Points, in no order, along strands that fork and pass close to each other.
Two points are linked if the straight distance between their rows is under 68.1. Some points are linked to none.
<111>: [ -3 -12  -1 -27  15   6   4 -27   0  15  -5 -14   5   7 -17   6   3  18
 -15  -5]
<795>: [-27  21 -18  15 -21   2  -9  -8 -10   0   4  28   3  12 -60  25  -3   8
 -29 -13]
<62>: [  0  13  -7  45 -17 -21 -27   6 -37  -5  15  -8  16 -10 -26  25  -5 -19
 -22 -18]
<172>: [ -1  31 -42  -5 -10  13  17  -3  -4   5   4   4  19  20 -24  -4   2   8
 -21  -4]
<996>: [  4  31 -20  25 -43  15  22  25  -2 -11  27  51  19  21  -9  -3  -7  -2
  -2   1]
<876>: [ 31  33 -58   3 -31  16  33  30  -8  -6  30  15  26  31  17 -25   2   3
 -15  16]
<61>: [-34  40  -4 -21  -6  21 -10   8  36   3 -32  -5 -45 -15 -18 -19  16  -3
   8 -26]
<183>: [-22  18  19 -15 -23  36  -3   2  32  15 -31   7 -30 -14 -12 -33  17   6
   5 -26]
<865>: [ 12 -32  -8  26  -2   2 -16 -12 -26  20  32  -7  24  10   0  22   3  15
 -24  -8]
<279>: [ -7   9  21  23 -30  11  21  -4   6 -11  -8  32  14   7  -8  11 -14   6
  14  -2]
<771>: [ 38  15  10  12   1   8  19 -10   2  13 -17 -39  31  -2  19 -13   5   2
   6 -11]
<140>: [-35 -11  46 -14  11 -23  -6 -29  13 -28 -44  21 -27 -29 -11   9 -25   8
  18  12]
<796>: [-15  54 -20 -12  10   1 -19  16  10  -3 -23 -21 -36 -18 -15 -20   7 -21
   9 -22]
<978>: [ 23 -29  32   1  15 -17   0   4  11   4  -7 -30   4 -19  43  -9  -1  -9
  17   3]
<10>: [-44  27 -17  -7   5  -3 -25  -6  -4  -2 -22  -9 -38 -13 -55   1   2  -4
 -17 -23]
<580>: [ -5  19 -44   4 -34   7  13  25 -10 -11  35  59   6  46 -24  -8  -1   2
 -10  11]
<810>: [  7  55 -64   0 -27   9  20  39  -3  -7  19   2   6  20  -1 -32   7 -10
 -18   0]
<603>: [ 29 -35   3 -38  24  19  33  -7  25  17  10 -15  19  22  43 -22  15  22
   0  31]
<590>: [-36  45 -27  18 -30   1  -3  15  -2  -7  -9  26  -7   7 -35   2  -2 -10
 -14 -17]
<883>: [-16 -20  18 -26  18 -18   7  14  28 -27   7  37 -18   5  43   4  -8 -13
  31  43]
<839>: [ -5  20  -7  31 -27   0 -33  26  -3   0   4 -20 -18 -31   4 -14   6 -30
   4 -32]
<761>: [ 20  -4   7  20 -20  31  36 -31  -9  10  10  21  55  32  -5  12  -7  32
 -11   7]
<22>: [ 16 -14 -29 -55  17  19  33  10  21  -1  22   2   8  26  37 -23   9   3
   1  39]
<135>: [ -9  21  10  -4  -7   7  18   1  23  -8 -17  23   1   4   8  -1  -2  -5
  12   2]
<574>: [ 39  -3  25 -14  25  -5  20 -15  -6  25 -28 -58  10 -12  19 -17   9  10
  21 -19]
<379>: [ 15 -29  15  -2   9  -1  22  -2  -2 -12  25  40  26  30  18  24 -14  12
  18  28]
<785>: [-17  -9  -8 -23  54 -56 -12  -1  -4 -19   2   3  -9   0  14  23 -15 -19
   4  28]
<489>: [-18  -1 -47  -3   6 -13 -21  -7 -26  20  15 -13  -2  16 -45  17   0   3
 -45 -17]
<693>: [-41  29  11  10  -6  -5 -30  -1   3 -14 -33  -6 -40 -35 -42   7  -6 -16
  -5 -22]
<733>: [ -3  53 -16  36 -39   5 -16  34  11  -8   3   0  -4 -19   3 -18   2 -32
   6 -23]
<807>: [ 15 -12  27  22 -32  31  28 -18   3   8  -2  28  34  14   7   4   4  24
   2   0]
<400>: [ 22  13   2 -47  18  19  42 -20  17  18 -23 -30  18  16   8 -26  12  23
   3  -2]
<389>: [-11 -47  25   4 -17  23 -14  -6  21  10  15  35  -8   0  15   2  12  19
   9   7]
<764>: [  3  36 -11  -1  36 -47  18 -16 -24 -22 -17 -26  21   0 -14  29 -18 -18
  -3   9]
<754>: [-20  24  -3 -30  15  -8   7  11  28 -13 -19   8 -23  -6  14 -22   6 -23
  20  12]
<777>: [-41  45   4  27 -25  -7  -8  -5   4 -26 -31  24 -12 -18 -35  10  -9 -15
   0 -17]
<525>: [ 19  -4   4  30 -40  31  -1  19  15  14  15   4  11  -4  30 -18  12  -6
   6  -6]
<521>: [ -4 -65  16   3   6   2 -33   2   9   8  30  17 -17  -6  22  14   5   5
   6  11]
<903>: [-34 -20 -39 -13  23 -30 -31  19  -2  -8  31  28 -28  25  -8   6  -3 -13
  -9  21]
<101>: [ -1  20  -5  41  -6 -24 -37  14 -27  -7   4 -32 -10 -34 -13  12  -3 -30
  -6 -34]
<510>: [ 14  -2  28  14  36 -37 -18  -9 -23 -10 -12 -51 -10 -32   9  17  -8 -23
  11 -11]
<819>: [-30 -44 -11 -29  41 -27 -21  -1   0 -14  18  23 -22  10   3  26 -10  -5
   0  29]
<352>: [  1 -42  55  27  -3  -3  -7 -41 -31  -2 -24 -22  11 -22 -27  30  -5  19
 -11 -10]
<484>: [-25  18  11 -18  17 -16  12  18  29 -37 -13  39 -26  -4  26  -8  -6 -27
  39  35]
<746>: [-10 -31   7 -46   0  37  11   0  39  10   0  22 -19  13  22 -24  19  20
  10  20]
<331>: [ 14 -47  38  -3  25 -23  13 -18   2  -1   3  -5  15  -9  34  16 -11  -3
  18  22]
<742>: [ 16  27   3  42 -47  20   1  18   3   0   6   3  18  -8   9  -3   4  -9
   1 -22]
<113>: [-14  15 -70   6 -18   2 -24  44 -11  11  30   5 -17  14  -5 -24  13 -15
 -22   0]
<747>: [  6  22  23   2  41 -44   5  -9 -18 -23 -38 -35   4 -20  -3  17 -15 -27
  19   1]
<531>: [ 45 -34   2  14   5  12   9 -10  -9  12  29 -16  39  11  41   2   0  13
  -8  17]
<419>: [-12   8  -7  18  -4 -14   3 -23 -26 -11  -7  15  21   4 -51  37 -10   7
 -31  -8]
<612>: [-10  15 -49 -26 -22  26  31  24   9 -11  33  45   2  51  -4 -19   4   4
  -5  26]
<192>: [-40  -6   3 -14 -16  14  -6  19  17 -21  12  69 -30  13 -10   4  -7  -1
  12  14]
<397>: [ 45 -14  13   4 -17  20  38  12   5  -5  33  42  35  33  29   0 -11  12
  20  32]
<118>: [-16   1  14 -33 -17  36   7  17  51  11 -17  10 -29  -5  17 -41  19   5
  20   2]
<476>: [ 13  -8 -28 -28  30  11 -24 -12 -11  34  -4 -48 -21  -4 -25  -8  14  17
 -14 -32]
<91>: [  1 -42  27  -5  27 -31   6 -12 -10 -21  10  31  10   5  15  39 -21   2
  15  31]
<18>: [ -5 -13   1 -63  18  25  28 -13  34  19 -16  -8 -11  12   7 -27  21  18
   6   9]
<34>: [  9  39  -1  -8  11   0   3   0   5   6 -33 -36 -10 -16  -6 -14  -1  -9
  13 -26]
<24>: [ 15  -8 -30 -17  24   3 -40  17  -4  30  12 -46 -32 -11   0 -15  16  -4
  -8 -21]
<341>: [ -9   0 -21 -47   5  17  33  17  24 -11  18  40  -2  34  10 -11   5   6
   7  37]
<634>: [ 18  -8  -7 -10   6  20  34 -35  -5  17  -4  -6  36  26 -12   8   1  35
 -19   5]
<995>: [-32 -22  63   5 -19  -2  10 -25  14 -17 -39  36 -14 -20  -1   3 -14  20
  18   6]
<249>: [ 37  27  28  23 -14   5  42 -17 -11   2 -30 -39  55  -4  12 -11  -6  -4
   7 -12]
<339>: [-40 -13  22  -8 -11   5 -21   7  31 -17 -10  47 -39  -6   6  -1  -6   2
  21  11]
<660>: [ -7  19 -53 -10  29 -31 -24  14 -25   1  16 -22  -9  10 -27   0   6 -12
 -31  -4]
<852>: [ -6  30  26 -11  14   0   6 -21  -1   2 -53 -30 -12 -24 -28 -12  -1   4
  13 -27]
<302>: [ 15  -7  23   8  33 -28 -20 -20 -36   0 -25 -56  -8 -33 -27  22  -6  -6
  -5 -20]
<893>: [  3  -1   9  42  -9 -20  -4 -23 -41  -6   2 -15  23 -11 -35  41 -14  -1
 -28 -12]
<258>: [ -3  48 -62   2 -19  -1 -11  36  -3   1  16 -14 -17   3  -1 -27   9 -22
 -11 -14]
<843>: [ 15 -27  44  15  19  -6 -17 -37 -30  11 -23 -51   7 -21 -23  21   2  17
 -17 -20]
<849>: [ 39 -12  -9  30 -35  24   0  33   9   4  47   9  13   0  44 -16   5  -2
   3  12]
<522>: [-19 -22  50  17  -2 -18  -4 -36 -15 -16 -32   4   4 -23 -29  33 -17  12
  -7   3]
<691>: [-34 -19 -21   0 -10  -6 -20  24  -1  -6  36  52 -26  22  -8  11  -2  -7
   4  20]
<395>: [ 25   5 -18  30 -14 -10 -16  43   2  -3  38  -8   5 -10  45 -14   3 -29
   6   5]
<930>: [ 17 -61   7  21  -3   8 -38  -1  -5  22  43  -1   4  -2  24  12   7  13
 -15   5]
<423>: [-16  24   2 -10   2  18 -16 -16  -4  22 -38 -28 -27 -17 -50  -1   8  10
  -7 -40]
<214>: [ 16  40  31  23 -18  13  29 -23 -11   1 -43 -28  38 -10 -24   4   2   6
  -2 -34]
<216>: [-25 -29  23 -18  17 -22 -20   6  22 -12  -5  23 -25 -16  23   4  -7  -5
  25  15]
<682>: [ 37 -54  11 -12  18  12   2  -8  10  19  25 -15  19   9  48  -8  12  18
   0  23]
<803>: [ 45  10 -18   9 -23  17  41  16  -4  -6  34  22  35  31  31 -12  -3   7
   1  29]
<560>: [  3 -21 -24  12   7 -35 -35  37   1  -8  42   1 -12  -4  36  -3  -1 -35
   9  17]
<263>: [  6   3  30  -2   5  -3 -10   7  11   5 -19 -27 -25 -32  36 -21   3 -17
  29 -15]
<191>: [ 10 -14 -48  11   4  -7 -11   1 -34  22  33 -16  23  22 -17   8   6  15
 -44  -7]
<618>: [-27   0  50  -6  22 -28   2 -38 -13 -35 -47  -1  -7 -33 -24  29 -25   2
   1   2]
<104>: [ 33  13  13 -26  31  17  27 -30  -8  30 -34 -52  17   1 -11 -22   9  29
   2 -25]
<415>: [ -5  11 -26 -36  31   2  -6 -19 -11  23 -15 -32 -14  12 -39   5  11  22
 -23 -17]
<95>: [-12 -48  58  18 -20   6  -5 -16   5  -4  -1  36  -9  -9   8  15 -13  21
  19   7]
<322>: [ 37 -26  30  33 -12   3  11  -4  -4   1  20  -2  40   3  37   7  -5  -2
  12  15]
<948>: [ 26 -23  32  51 -29  18   9 -21 -14   7   7   1  44   0  16  20  -4  15
   1  -5]
<469>: [ 15  -6  -7  -6  15  -7 -30  16   4  14   3 -43 -32 -31  18 -18  14 -17
  14 -15]
<108>: [-19   2 -66 -25  30 -33 -25  27 -18   6  30  -3 -15  17  -9  -9   5 -19
 -21  14]

A fork is a point with three links. Follow the links from the first point to the second and name the forks in between, in order.
<339>, <397> => <807>
<389>, <111> => <903> > <807>
<785>, <995> => <903>
<322>, <995> => <807> > <903>

A fork is a point with three links, a tip a point with one. Leave the first point through the second and follow the links. Name the first fork or tip that comes.
<996>, <580> => <807>
<140>, <995> => <903>
<34>, <852> => <560>
<61>, <183> => <214>
<660>, <489> => <764>
<634>, <111> => <113>
<322>, <531> => <996>

Name the points in between on the shortest way along the links from the first point to the second, in order.
<612>, <469> => <341> > <22> > <603> > <682> > <531> > <322> > <948> > <807> > <761> > <634> > <111> > <415> > <476> > <24>
<322>, <108> => <948> > <807> > <279> > <135> > <754> > <484> > <883> > <216> > <339> > <192> > <691> > <903>
<423>, <560> => <10> > <693> > <777> > <590> > <795> > <419> > <893> > <62> > <101> > <839> > <733> > <742> > <525> > <849> > <395>
